Each row is a point on a tangle of strands that fork and nearly touch. The rows are in no order.
In the rows, 128 means zero.
Points whose rows are less than 130 apart are linked; no others are. Some points are linked to none.
k_971: [152 109 137 161 106 159  87 131 120 123 133  61 131 143 162 150 153  76
 132 186 131 171 133 170 131 120 132 142 140 152  82 141  41 135 146 128
 157  84 132 109  95]
k_584: [131 125 163 111 195  90 120  66 161  85  99 126 143  93 151 130 187  98
 146 117 169  84 117 142 145  99 125 130  97 144 122 160 124 102 106 100
  89 112 120  93 174]
k_628: [123  95 196 120 112 159 150 150 139  80 194 141 148  92 137 166 127  92
  89 108 148 123  94  98 114 111 119  96 128 131  96  91 159 107 140 132
 104 104 157 134 146]
k_144: [ 70  32  94 100 100 142  83 139  98 133 156 164 133 140 112 138 125 164
 148 106  99 152 174 118  81 145 165 135 150 137 117 147 154 112 102 187
 137 154  79 154 150]
k_300: [148 126 176 117 146 128 157 119 137 140 100 111 125 151 129 125 106 132
 109 145 152 118 140 127 122 143 134 163 122 128 155 136 126 147 160 100
 113 125 121 160 124]
k_634: [161 182 105 146 124 118 162 156  91 176 145 157 165 119 172 125 150  96
 167  93 130 154  74 133 112 145 113 104 129 176 138  68  91 161 219 105
 149 106 128 117 114]
k_28: [174 142 164 120 142 102 192 130 142 126  88 136 129 150 123 184 112 160
 148 102 158  87  72 106 113 135 133 139 123  96 125 128 170 162  88  60
  93 150 124 125 134]
k_563: [123 206  93 151 128 113  92 143 126 126 103 142 129 200 174 129 146  84
 128 123 112 153  91 152 162 118 116 158 118 158 119  93  59 156 114 141
 112 106 157 159 107]
k_770: [150 167 117 119 209  49 152  78 146  96  94 153 160 100 157 154 160 103
 169 104 167  98  80 123 144 120 137 120 100 109 102 115 148 137 115  93
  88  94 108  86 112]
k_778: [144  75 124 151 102 145 128  86  95 167 104  57 114 157 122 129 163 102
 133 173 105 155 184 162  95 142 109 154 137 149  97 207  64 138 156 129
 191 114 133 126 102]
k_607: [141 139 125 113 115 123 154 173 102 179 106 110 116 153  81 109  81 196
 118 140 169 126 145 101 124 124 132 136 166 100 177 106 150 153 164 140
 168 168 127 148 101]
k_895: [178 197 123 159 122 109 159 162  95 182  92 128 158 172 177 139 136 118
 180 107 121 151  67 130 114 149 120 111 137 159 142  79  83 185 181  95
 149 112 123 133 114]
k_197: [135 219  47 142 100 107 123 175 105 178 110 139 122 189 150 110 118 132
 126 127 120 142  97 128 162 130 104 164 139 130 159  82  80 145 164 154
 149 117 171 136 118]
k_585: [129 104 202 135 120 149 146 154 148 104 138 114 120 124 139 126 120 148
  81 112 129 104 117  85  92 111 124 102 107 120 120 157 193 101 177 133
 160 157 168 149 126]
k_824: [118 174  93 124 136 109 121 101 135 160 144 160 126 107 146 107 119 133
 106 122 151 123 126 130 164 141 119 164 141 134 156  92 115 144 169 130
 119 118 131 119 123]
k_904: [102 203  72 150 137  94  91 122 111 146 167 209 151 165 115 132 105 129
 125  83 126 130  99 140 147 146 128 136 154 109 145  64 142 150  94 134
 105 120 122 158 137]
k_741: [ 67  90  99 139  91 168  75 109 123 103 202 142 124  81 112 115 128 104
  85 113 121 164 126 175 167 130 136 138 171 134 133  99 116  87 127 185
 123 121 108 106 135]
k_643: [156 118 202 127 133 113 182 149 138 113  95 113 112 173 139 189 108 151
 116 103 123 106  78  95  88 141 130 133 121  89 133 134 183 159 118  90
 108 171 123 140 122]
k_317: [145 188  93 120 119 107 153 111 113 154 129 147 113 105  89 177 112 182
 179 109 178  82  83 103 108 134 139 101 123  87 124 136 171 140  49  71
  82 131 138 131 111]
k_919: [137 138 121 141 160 113 114  84 149 122 132 165 145  88 115  93 142 179
 120  94 130  62 138 100 133  83 121 145 110 121 150 172 161  71  92 125
 115 109 129  79 205]
k_676: [177 146 157 106 159 109 111 101 164  96  89 100 139 142 125 111 116  98
 163 175  81 150 136 160 135 133 154 104 121  86 124 170  99 195  61  82
 103 147  68 119 131]
k_289: [ 94 100  61 117 106 189 131 192 120 121 181  82 145 157 124 123 126 122
 127 150 108 178 132  90 143 152 105  84 152 110  62  84 117  94 171 164
 206 170 136 164 120]
k_574: [158 109 166 154 136 149  91  99 142 114  99  52 132 144 159 120 143 100
 120 197 131 167 143 175 129 130 138 144 123 144 117 152  44 139 138 109
 146 110 105 107  99]
k_496: [100  92  96 125 102 177 136 153 117 133 147  89 119 140 101  67 119 140
 112 198 130 165 145 104 164 127 106 131 141  99 129 131 130 103 207 163
 196 162 130 153 112]
k_309: [180 145 175 111 171  79 181 115 173 140  74 111 150 120 125 123 154 162
 164 118 164  72 118 140 128 123 161 152  67 130 141 158 148 111 127  59
 148 121 160  83 138]
k_582: [113 126 128 140  98 163 145 211  95 125 158 159 138 153 128 168 108 161
 132  92 120 145  96  94 107 135 130  60 157 123 133  70 197 144 190 144
 148 200  96 161 124]
k_928: [108  57 163 110 127 152 137 122 114 180 131  81  91 174 134 150 151 129
 130 136  85 144 165 105  74 168 127 126 165 110  78 146 128 150 135 128
 180 153 141 190 101]
k_158: [124 137 142 110 149 110 124  83 139 131 125 124 115 112 116  98 132 139
  95 129 141 100 170 142 154 115 122 163 110 163 180 176 134 117 118 137
 103 131 136 124 144]
k_835: [122 133  97 111 108 121 141 154 127 175 102 140 106 133  85  86  84 209
 121 137 183 113 129 117 139 135 155 147 155 106 170 122 150 126 167 159
 161 154 123 113 123]
k_740: [136 232  59 156 157  79  88 129 134 165 108 177 119 135 143 120 129 100
 152  84 104 120 110 138 175 132  99 139 136 139 111  78  97 177  83 119
 126 111 164 138  85]
k_453: [154 124 168 127 130 126 170 119 150 130 126 150 147 118 160 150 140 154
 116 101 164  84  88 103 106 109 118 135 106 133 135 114 172 114 154  94
 105 119 146 113 159]
k_352: [106 108 156 120 115 167 122 140 134  96 193 185 162 125 138 168 122 130
  96  98 136 128  88  91 109 119 139 110 136 114 126  84 174 106 133 140
  90 122 133 149 151]
k_624: [103 136 129 124 112 142 132 135 123 109 201 136 147  66 134  98 125  88
  88 132 168 153 100 154 182 128 109 100 151 146 109  62 107 112 184 161
 130  95 147 122 151]
k_747: [125 146 136 134 127 135 119 120 128 134 150 126 119 117 151 111 125 102
  94 153 149 141 123 150 154 132 110 158 138 142 137  98  87 144 177 127
 120 104 135 147 130]
k_305: [146 176 149 143 168 114 119 111 148 116  88 123 155 154 176 116 137 107
 137 149 150 138 102 149 139 148 131 146 127 136 131  94  79 182 134  92
 124 106 102 135 127]
k_490: [142 103 163 121 124 147 115 138 122 114 125 164 137 150 100 147 102 177
 119 110 112 100 139  74  98 117 137 142 120 114 158 163 182 120  76 133
  94 138 115 148 143]
k_911: [135  65 154 136 116 147 121  88 113  68 141 130 153 108 113 133 153 152
 108 100  78 108 152 100  68 110 123 124  94 144 138 187 153  72  64 150
 107 108 130 133 180]
k_257: [155  71 163 122 133 114 152  55 118 112  92  80 133 144 109 128 150 110
 138 144  89 144 184 185  78 165 149 134 103 153 116 199  91 132 104 116
 145 128 102 124 117]
k_141: [116 101 144 118 103 143 115 129 117  94 221 112 142  70 111 127 121  80
  93 135 155 152 119 158 168 119 116 114 156 151  97  94 111 108 153 155
 131  89 142 129 131]
k_521: [132 162 114 130 191  79 137  74 135 104  89 140 107  70 130 120 154 112
 152 117 110  68 159 125 146  77 105 102 100 129 142 181 179  91  49 128
  83 114 160  83 189]
k_479: [130 152 132 116 146 102 116  79 147 130 115 147 126  84 113  85 133 164
 120 103 134  73 162 127 146 107 126 146 103 149 168 175 158  88  96 141
 108 120 151  84 178]
k_241: [158 124 146  94 146 127 146 129 119 118 121 140 116 149  86 166  99 127
 162 132 112 119 143 110 110 155 131 128 122  73 142 157 160 146  26 104
  63 143 105 164 124]
k_787: [141 121 130 112 149 130 107 112 116 119 144 133 118 160  98 166 100 115
 151 130  98 142 154 116 103 169 130 151 134 101 143 138 138 150  63 115
  80 133 103 185 122]
k_42: [117  33 210 111 131 146 152 113 146 110 164 102 109 134 144 188 149  90
 110 101 105 143 117 123  60 165 137 110 133 119  55 148 146 147 109 114
 138 130 150 133 119]
k_485: [162  57 205 111 155 130 164 108 159  82 110 117 133 159 128 161 149 122
 118 108  80 114 104 114  83 130 140 136  93 101 111 192 142 118  80  91
 103 146 118 133 143]
k_432: [120 132  71 127 136 129  74 109 108 117 171 140 116 157 117 176 125 106
 149 118  60 154 174 133 112 184 126 138 136 123 131 118 128 138  39 135
  85 129  99 188 136]
k_181: [153 169 120 128 117 120 182 137 104 168 157 153 162  76 161 126 152 106
 147 101 144 142  84 128 126 148 106  89 129 163 136  76 123 141 233 110
 136 114 130  99 119]
k_703: [169 131 159  87 143 116 171 124 118 107  83 114  96 128  78 123 105 116
 167 142 101 112 157 144 102 133 140  93  97  72 153 200 155 142  27 105
  80 157 128 149 135]
k_639: [158 142 172 136 132 118 202 137 137 133 118 141 148 112 184 171 158 119
 139  96 156 114  70 108  99 138 116 105 117 148 125  87 156 145 188  74
 106 127 144  89 135]
k_80: [138 138 128 127  91 119 150 155 120 160 129 154 140 134 116 163  98 216
 136  99 155  98  89  82 106 125 138 109 138 136 155  89 190 143 155 116
 128 150 132 106 136]
k_337: [ 89  48 131 125 101 144  98 206 119 113 138 185 121 149 100 136  96 190
 135  94 111 113 138  86 106 110 160 135 128 107 115 145 175 121 123 163
 133 160  72 148 147]
k_13: [175  75 162 148 125 138 108  68 126 128 101  64 144 136 135 134 165  96
 128 165 114 161 165 197  96 157 152 128 123 138  95 177  51 142 111 112
 174 109  96  84 110]
k_560: [144 122 211 138 122 136 176 155 131 119 109 109 115 152 156 165 115 138
 102 107 129 108  96  91  80 130 121 116 120 107 136 122 203 137 172 103
 125 174 149 136 123]
k_14: [ 66  34  80 113 104 164  92 170 110 148 165 147 116 157 108 129 142 151
 148 128 111 166 166 108 104 146 155 114 168 111  88 125 151 123 137 177
 172 156  89 178 133]
k_932: [170 188 123 144 131 115 176 166 112 188  82 111 137 156 163 134 111 131
 155 140 139 140 108 123 123 157 119 139 154 144 154  91  94 181 197  87
 146 122 125 135 120]
k_267: [140 243  39 153 127  74 110 153 116 180 104 162 118 165 145 113 125 125
 149  82 110 123  92 131 170 131 110 156 130 144 124  67  82 160 115 137
 140 120 173 129  91]
k_559: [113 130 160 135 155 129 105  88 133 103 144 122 135 104 146 125 145  86
  99 146 155 131 130 155 150 123 115 154 126 150 132 112  87 146 142 116
  95  95 119 139 133]
k_945: [133  53 223 118 133 147 160 121 153  87 124 102 120 139 135 158 152 105
 103 105  99 121 111 110  64 136 138 129  99 120 100 173 145 115 124 105
 126 125 147 129 124]
k_664: [124 138  90 135  96 154  99 186 102 119 184 105 152 171 149 147 127  53
 117 117 107 182  91 151 124 121 122 109 134 149  83  82  71 120 148 146
 139  81 174 178 125]
k_771: [140 113 146 129 137 116 139  99 124 139  98  63  99 145  95  78 140 121
 100 184 123 146 185 155 139 115 118 176 125 151 173 194  82 124 168 119
 156 125 140 133 112]
k_4: [103 177  66 129  77 145 125 189 108 135 138  93 134 189 149 122 127  78
 131 178 105 169  97 115 162 112  90 129 122 124 134 103  75 119 192 165
 153 123 174 154 123]
k_131: [113  94 163 121  98 176 145 153 155  93 166 123 136  76 116  83 109 146
  88 136 169 129 111 122 152 121 119  88 129 143 122 127 164  74 182 176
 157 150 144 124 142]
k_535: [106 172  46 127 146 121 115 113 165 176 109 158  85  88 102  70 119 169
 104 124 119 119 156 141 203 140 112 157 175 126 156 111 111 122 118 140
 147 149 130  72  96]
k_358: [101  47 152 112 104 136 107 191 117 123 126 154 117 155 103 115 110 193
 128 103 102 126 166  76  94 112 161 131 126 105 115 154 170 119 136 164
 161 165  89 166 109]
k_605: [ 83  92 118 128 101 160  79 153 133  98 186 216 160 136 126 149 107 141
 111  95 128 129 101 104 114 108 155 130 137 114 129 110 164  97 109 160
  81 132  87 141 164]
k_146: [ 93 135  58 119  55 146  97 168 120 143 139  75 114 196 144 151 133  91
 141 176  95 165 126 112 145 118  98 159 110 118 113 138  68 116 176 160
 161 117 170 146 106]
k_117: [108  62 144  89 121 138 108 150 107 157 123 122 109 175 101 127 131 186
 132 124 103 141 191  80  81 134 156 137 157 107 130 152 159 129 116 166
 165 150 109 178  93]
k_616: [118 126 125 126 105 161 136 180 102 132 163 148 141 160 131 146 101 143
 109 118 117 148 113  94 115 136 128  98 158 118 136  66 166 137 187 143
 149 165 120 182 117]
k_200: [ 99 170  89 114 132 110 117 107 164 160  99 167  89  51  94  76 104 175
 116 111 122  83 180 139 160 110 130 124 132 136 160 157 154  93  69 154
 125 164 131  53 119]
k_914: [118 121  59 143 112 144  57  98  95 123 180 135 117 147 151 191 155  94
 136 103  61 166 158 169 113 171 111 149 140 151 107 113  92 134  66 139
 110 117 128 166 138]
k_553: [146 178 105 117 143  84 149 111 123 168 123 146 136 113 143 125 109 145
 132 120 161 110 117 128 136 150 127 160 123 138 146  89 127 157 169  93
 118 106 129 112 111]
k_899: [132 200  82 120 170  71 129  97 144 148 112 145 100  63 119 141 125 115
 174 107 153  81 125 131 145 121 133 122  99  98 128 139 160 139  85  84
  92 108 141  87  78]
k_179: [154 160 139 125 172 105 107 104 144 108  88 100 102 127 124 116 119  87
 166 159  92 148 155 171 146 144 132 115 119 114 140 160 115 194  59  91
  89 131  88 125 116]
k_102: [126 114 112 155  88 133 131 143 149 143 127 178 150  86 134 110 105 216
 133  93 154  87  79 102 123 116 145 108 113 123 121 100 178  85 181 140
 149 123 110  63 177]
k_436: [140 148 130 164 107 149  79 148 126 106 134  75 137 156 174 152 150  77
 127 180 138 182 111 169 154 111 127 139 131 158  93 110  35 137 145 141
 141  70 145 115  95]
k_271: [174 124 176 103 168 111 118  91 188  82 108 121 172 157 144 122 129 104
 147 167  99 151 109 139 126 129 160 106 124  82 112 140  97 189  82  72
 101 159  57 119 127]
k_474: [ 88  86 109 121 114 130 113 198  92 140 106 150 100 152  58 108  76 187
 139 125 148 122 169 118 129 118 165 150 149  95 157 153 134 132 105 183
 142 174  76 139 118]
k_190: [128 173  99 156 110 134 105 175  90 126 174 143 166 176 166 123 122  58
 117  90 112 172  69 152 128 124 117 114 120 147 107  56  72 132 148 147
 125  96 163 188 146]
k_698: [118 125 133 143  76 133 145 192 106 136 136 162 134 136 126 174 104 205
 146  81 140 125  69  89 101 125 139  67 152 141 147  80 208 149 179 137
 140 181 114 120 147]
k_970: [113  35 139 114  87 144 117  85 103 105 131 132 150 122 109 150 158 167
 117 100  90 124 184 108  54 143 140 116 110 164 127 185 160  97  76 172
 138 120 125 149 155]
k_30: [172 147 171 127 171 109 147 117 157 144  69  83 110 161 117 104  98 124
 140 165 145 128 156 154 136 147 147 160 123 119 153 162 102 174 111  80
 121 138 104 136 112]
k_543: [182 160 137 110 168  73 174 105 156 141  88 103 137 100 114 134 132 155
 185 118 172  73 116 129 128 121 161 152  65 109 135 144 149 114 103  55
 124 120 145  77 107]
k_753: [191 153 118 112 148  76 193 117 137 124  94 125 134 117 123 176 133 172
 179 102 148  86  50 105 118 110 146 121 108  93  90 134 171 141  67  47
  86 134 131  98 131]
k_968: [131 214  74 135 176  86 116 107 142 155 109 164 101  99 126 122 117 113
 153 106 132 102 136 136 170 140 113 137 133 124 122 104 130 183  94  96
 111 112 135 118  89]
k_350: [127 175  89 133 168  80 125  76 132 123 141 179 153  84 149 165 139 143
 148  81 147  76  81  79 137  92 116 138 118 117 102 126 172  83  97 114
  83  85 116  88 142]
k_759: [150 154 174 151 149 144 142 141 139 112 107 126 179 146 189 131 138  80
 129 142 145 160  77 150 114 141 136  98 135 140 114  69  73 177 148  93
 131 104 114 130 136]
k_64: [144 135 168 154 136 152 127 155 129  98 146 108 164 138 173 135 132  66
 122 143 137 166  90 148 121 135 133 105 132 142  98  70  67 158 150 109
 122  77 130 142 128]
k_279: [ 59 120 107 142 119 143  97 109 160 127 111 185  95  87 125  78 111 162
 103 108 123 109 142 165 175 125 137 150 152 150 160 139 146  80 112 192
 113 140  87  66 159]
k_596: [146 172 116 126 174  68 169  86 134 119  98 167 175 112 167 156 150 114
 169 101 168 111  74 121 126 135 134 132 101 132 116  76 135 159 138  74
 100  90  95  90 106]
k_98: [139 117 145 149 117 157 128 176 123 103 176  97 151 140 156 151 125  60
 131 142 118 163 107 144 114 138 130 102 139 151  75  77  76 138 160 118
 140  77 150 160 115]
k_78: [142 100 234 131 146 128 174 143 168  94 130 102 139  92 155 133 162  91
 100 125 181 112  98 131 115 102 125  90 109 150 103 111 125 104 162  92
 121 111 156  94 156]
k_15: [119 120  94 131  86 118 140 160 128 166 104 163 121 104 106 102  86 218
 146 112 168 104  90 116 137 142 159 125 140 125 143 101 173  96 188 159
 150 136 105  74 138]
k_426: [119  84 150 117 111 138 115  82 112 117 153 107 119 113 111 109 129 124
  93 142 116 134 168 147 133 123 129 162 126 155 161 165 117 109 145 149
 123 124 129 145 119]
k_408: [111 109  72 128  74 152  92 138 106 161 138  65 112 186 147 168 148 102
 140 180  99 159 141 125 132 125 102 169 132 125  95 159  64 130 152 150
 168 110 169 136 112]
k_679: [126 103 137 117 121 154 119 148 114 140 157 121 122 162 126 145 105 123
 113 140 115 144 136 107 103 144 128 137 147 110 131  95 128 140 161 133
 139 134 126 194 110]
k_671: [ 84  78  95 127 113 146 113 197  98 151 117 133 102 172  75  86  96 182
 139 149 135 153 167 106 141 115 155 150 159  79 139 119 139 125 160 186
 170 164  84 152 111]
k_711: [100 121  69 129  99 194 127 182 113 116 189  98 148 132 116 109 106 105
 123 158 120 179 107 115 162 145 104  93 148 121  99  83 113  97 182 169
 183 143 142 157 127]
k_649: [131 168 118 119 124 136 167 138 116 147 176 151 159  68 157 102 132  96
 117 121 169 149  90 141 158 145 100  88 142 149 117  67 105 121 215 139
 137 109 148 110 144]
k_882: [149 180 117 151 158 111 102 114 155 139  72  88 108 148 163  86 148 119
 122 185 153 140 150 155 175 131 118 175 127 154 147 141  61 163 148 105
 141 106 132 106 110]
k_680: [104 128 141 144 151 127  86  86 117  88 168 128 134 110 146 149 153  68
 113 123 123 145 125 157 150 125 114 150 128 153 121 108  85 153 102 112
  91  91 104 139 123]
k_382: [109  81 121 126 103 166 155 130 122 132 148  67 121 119  90  68 132 125
  95 196 127 166 151 111 158 128  96 118 137 120 106 162 128  92 213 152
 206 157 152 144  94]
k_655: [143 174  84 135 175  99 126  99 123 142 114 153 104  52 107 113 132 146
 157 106 111  56 155 116 119  72 121  96 107  99 136 180 187  78  40 106
 107 113 165  63 167]
k_127: [119  66 142 130 105 147 143 107 116 130 158  59 117 101  86  87 147 109
  88 183 142 162 165 149 149 116 110 132 128 146 121 184 107  96 203 136
 181 125 161 133 101]
k_572: [124 195  96 158 124 121 103 149 101 136 149 159 159 175 166 122 122  84
 122  96 120 158  80 149 139 128 112 139 127 140 128  65  87 141 139 136
 114 100 150 177 139]
k_459: [154 157 119 141 138 110 149 139 134 170  85  82 104 160 143  86 110 129
 114 189 157 131 150 124 140 130 104 178 144 136 159 137  76 155 191 107
 155 120 146 137 113]
k_641: [125  87  95 134  82 150 102 116 104 167 108  56 100 184 150 164 163  99
 150 182 106 161 157 149 117 130 105 166 134 134  87 185  59 137 147 145
 182 107 153 129 105]
k_445: [140  62 126 145 102 141 141  93  96 156 132  59 118 128 100 117 170  93
 109 178 126 158 189 159 115 131 109 139 133 147 101 204  83 119 181 133
 205 105 153 120  94]
k_121: [116 197  67 143  96 120 113 158 125 151 112 114 109 172 157 108 130 108
 110 176 119 146 111 126 185 115  87 174 131 144 147 108  63 148 174 156
 143 116 174 128 118]
k_650: [119  87 193 124 104 164 145 160 144  91 164 101 127  97 118 106 121 143
  69 120 128 124 132  97 116 122 129  87 112 144  98 158 172  75 178 160
 184 167 170 142 110]
k_323: [100 129 107 121 112 131 111 178 111 154 114 167 104 135  71 119  70 208
 130 116 180 108 153 122 126 122 150 150 155  96 159 136 142 137 104 159
 137 173  94 126 123]
k_175: [166 135 182  94 162 117 167 122 139 131  79 100 110 147  77 117  98 136
 150 138 133 106 155 136 122 140 144 135 102 106 153 187 131 155  77  87
 104 148 124 153 121]
k_612: [ 76 123 121 140 115 135  75  74 120  77 166 178 146  73 130 144 141 119
  94 102  99 116 146 129 150  97 117 128 135 150 149 128 151  89  66 173
  66 133  98  99 170]
k_9: [ 81  78  89 128 104 172 118 175 120 127 141 112 112 152  99  78 119 150
 123 182 123 165 143 113 146 127 135 132 154  99 128 122 147 104 186 182
 190 162 101 149 114]
k_726: [122 128 176 117 173  92 125  64 157 105 108 118 130  94 140 108 175 111
 124 117 161  89 148 158 155 105 123 151  87 165 152 163 115 109 126 111
  98 111 133  88 163]
k_715: [ 41  89 103 159  97 176  86 124 142  98 144 168 102  90 116 100 126 128
 103 121 119 157 130 177 173 132 140 151 162 139 143 124 133  79 128 211
 116 134  78  89 141]
k_674: [146 179 117 146 167  72 161  98 109 136 119 174 187 135 159 161 152  98
 173  82 147 127  52 124 110 145 123 123 109 140 112  60 129 177 130  87
 101  96 110 120 116]
k_960: [112 119  87 153 125 129  73  74  96  94 177 135 130 102 148 181 157  67
 114 104  76 150 163 167 140 144 101 148 130 155 114 104  95 135  68 133
  91 111 111 138 123]
k_481: [101  55 110 101 102 128  93 109  93 124 143 147 132 138 105 137 133 163
 137 118  85 138 195 105  69 158 149 135 137 144 137 164 162 113  73 183
 124 150  93 147 149]
k_627: [125  86 179 116 116 131 134  89 123 117 154  95 117  92 103  91 161 122
  80 150 156 131 159 175 156 104 124 146 111 166 155 182 108  89 177 139
 139 116 157 122 128]
k_35: [138 179  99 132 130 128 114 124 114 146 110 165 104  78  84 102 112 181
 144 113 147  57 166 119 103 100 137  94 107 107 152 194 174 101  35 126
 113 147 149  89 158]
k_384: [152 152 184 148 149 136 186 137 136 114 118 147 175 125 188 152 157  82
 136 105 162 146  63 138 101 141 129  85 132 143 121  65 108 175 167  84
 120 107 117 103 134]
k_956: [122 160 130 126 143  84 138  79 133 110  82 127  91  72 107 100 134 124
 120 130  95  90 198 154 151  90 108  98 108 154 163 163 176 114  44 134
  76 144 168 103 148]
k_735: [101  91  88 124  90 169  93 142 115  99 239 116 140  86 106 130 120  83
 102 127 122 177 124 165 172 139 128 109 171 139  83  90 114 100 140 183
 144  94 142 118 139]
k_530: [144 107 171 119 102 138 133 150 134 135 125 150 134 153 107 146  99 197
 107 108 144  96 121  81  96 111 132 132 133 116 152 129 194 130 135 134
 129 152 125 145 139]
k_998: [150  71 170  97 138 123 156  88 143  96 110 117 131 150 111 151 137 117
 143 123  83 123 148 126  83 153 139 140  92 123 125 184 139 130  71 107
  95 135 103 155 136]
k_739: [124 176 112 115 123 133 116 129 104 141 113 162  85  94  72 111  94 160
 138 133 150  91 179 122 108 125 131  97 120  98 181 175 165 131  30 137
  98 167 128 128 130]
k_137: [155 184 115 101 183  75 147  94 143 141  99 132 110  84 121 130 134 130
 174 112 163  72 136 134 138 124 138 138  87 111 128 158 167 140  81  76
  93 111 144  83 112]
k_446: [108  52 155  96 120 145 122 107 109 160 134 108 112 162 106 144 137 156
 126 125  88 140 178  94  75 151 135 143 150 118 120 160 145 132 118 142
 160 142 123 189 106]
k_45: [122 155 101 147 145 110 121  99 118 131  79 145  78  66 115 130 122  91
 125 148  61 123 202 169 167 100  98  76 151 133 146 108 150 164  35 122
  67 135 154 135 113]
k_606: [146 100 246 138 156 122 179 129 187  93  99 101 145 131 160 122 161 106
 106 143 161 126 104 154 108 120 151 104 107 136 118 133 120 115 159  81
 138 140 142  94 136]
k_931: [164 173  92 122 146  75 170 106 119 137 113 126 130  95 112 174 129 160
 193 107 157  84  52  95 124 114 148 107 105  96  95 130 172 131  65  65
  78 112 137 105 111]
k_248: [131  87 224 118 130 139 151 133 157  80 162 116 143  86 139 139 153  88
  95 119 174 109 104 127 129  95 115 106 115 149 109 115 124  95 139 112
 104  94 158 115 154]
k_142: [ 80  79  61 115 104 179 108 186 116 146 176  94 125 170 121 123 138 137
 142 144 109 174 150  98 116 143 131  92 164 100  58  93 133 112 159 157
 208 173 114 178 121]
k_992: [160 167 134 151 126 138 145 170 124 157  80  88 131 184 169 123 112 111
 134 193 131 146 115 120 129 131 119 144 139 126 137 118  73 161 189 105
 145 120 134 151 117]
k_36: [ 82 133 104 127 128 121  98 116 173 141  87 176  94  78 111  57 109 189
 111  98 125  90 153 151 164 119 140 146 129 144 160 166 144  73  96 190
 133 143 108  46 166]
k_963: [113 108 135 141  96 177 145 170 154 120 131 170 141  84 139  91 112 184
 117 110 176 110  82 118 145 134 134  89 123 134 111 114 185  76 198 174
 160 153 118 100 174]
k_769: [104 191  52 112 136 113 115 115 152 181 127 171  81  63  94  94  96 167
 123 103 138  97 158 136 175 136 133 143 154 114 154 114 127 117  92 132
 141 154 124  69  70]
k_670: [148  61 188 106 137 127 144  85 133 110 103  89 126 146 106 136 137 111
 130 134  94 138 168 146  92 153 145 148 105 142 130 186 111 128 113 110
 124 129 109 147 112]
k_149: [103 157 100 129 154  91 138  85 149 137  83 160  85  47 114 118 127 106
 119 122  93 102 209 147 172  85  99  75 141 144 152 126 174 130  40 130
  71 139 165 105 121]
k_709: [ 92 102  61 127 108 161  63 166 114 132 193 152 140 179 115 144 115 127
 117 113  97 174 126 121 112 149 155 130 160 102 121  86 123 114 143 160
 143 124 106 185 131]
k_275: [124  90 102 127 109 159  89 130 105 146 166  91 118 164 148 157 133 100
 126 153  97 160 143 133 111 150 114 155 141 124 100 123  85 137 147 137
 151 106 139 188 125]
k_558: [146 154 140  98 130 126 141 128 103 116  89 118  95 113  60  99 103 148
 139 139 121  96 186 124  94 127 138  96  95 108 183 196 165 121  29 128
 101 156 145 151 133]
k_6: [106 159  48 132  75 179 129 194 115 122 164  91 153 171 129 112 119  77
 125 160 109 182  91 119 167 126  86  97 124 117 111  98  83  94 189 171
 175 140 172 148 130]
k_788: [139 129 138 128 129 130 128 102 153 130 148 175 153 100 138 122 134 172
 109  93 157  72 102  89 116  98 123 141 112 120 138 135 173  85 134 125
 109 107 134  96 185]
k_683: [155 189 130 144 174 103 110 108 164 131  72 100 127 143 179  98 135 119
 138 170 154 137 126 154 157 145 132 148 128 147 135 110  64 169 146  92
 144 101 113 112 119]
k_728: [ 99  95 131 140 110 140  87  81 119  75 165 166 153  86 127 136 134 139
 103 109  97 118 149 108 109  97 124 134 116 145 149 154 153  77  53 172
  77 127 101 110 178]
k_836: [132 138 117 127 108 137 155 189  92 174 108 103 119 172  96 110  92 181
 124 162 143 144 143  88 132 122 118 120 172  89 161  88 150 145 198 149
 183 176 126 158  98]
k_860: [149 149 125 114 206  78 141  73 161  86  94 146 147  94 168 151 180 111
 165 108 170  79  87 121 143 100 130 129 103 120 103 145 141 110 108  94
  89  93 107  85 153]
k_338: [ 84  74 117 133 100 150  83 162 127 101 158 201 142 128 113 136  94 160
 124 102 109 115 130  99 113 115 163 140 127 122 143 142 159  98  94 174
  94 140  71 128 168]
k_225: [120 190 109 152 113 134  86 157 126 111 111 109 136 196 190 130 156  78
 131 153 120 170  79 160 154 109 126 143 117 168 111  98  43 146 127 146
 126  96 158 136  90]
k_233: [159 123 224 116 171  98 176 111 191 121  67 106 153 152 138 113 159 135
 128 136 154 102 115 153 126 122 168 132  93 130 147 160 124 124 146  70
 149 146 137  92 142]
k_581: [136 172 119 132 180 102 116  96 141 113  82 123  81  95 124 115 131  86
 154 144  98 124 179 170 171 126 109 104 124 132 141 145 127 184  60 101
  78 128 122 126 118]
k_422: [138  96 175 124 136 148 152 146 129 126 135 111 118 162 142 157 115 105
 112 139 109 142 127 114 102 148 132 138 138 118 116 101 135 141 164 108
 129 133 128 181 106]

A fork is a point with three links, a tip a point with one. Leave the first point through the second and follow the links. Name the first fork or tip that comes.
k_970; k_911 => k_612
k_698; k_582 => k_679
k_643; k_28 => k_317
k_149; k_956 => k_703

A fork is a point with three links. Follow the links from the first point to the second and name the forks in between, in order.
k_558; k_30 => k_703
k_582; k_275 => k_679
k_778; k_479 => k_127 k_158
k_137; k_6 => k_4

Name the points in between on the shortest way along the links from the first point to the second, in order.
k_197; k_627 => k_121 k_4 k_146 k_408 k_641 k_778 k_445 k_127
k_970; k_4 => k_481 k_144 k_14 k_142 k_289 k_711 k_6
k_179; k_149 => k_581 k_45
k_146; k_582 => k_408 k_275 k_679 k_616
k_279; k_735 => k_715 k_741
k_769; k_649 => k_200 k_36 k_279 k_715 k_741 k_735 k_141 k_624
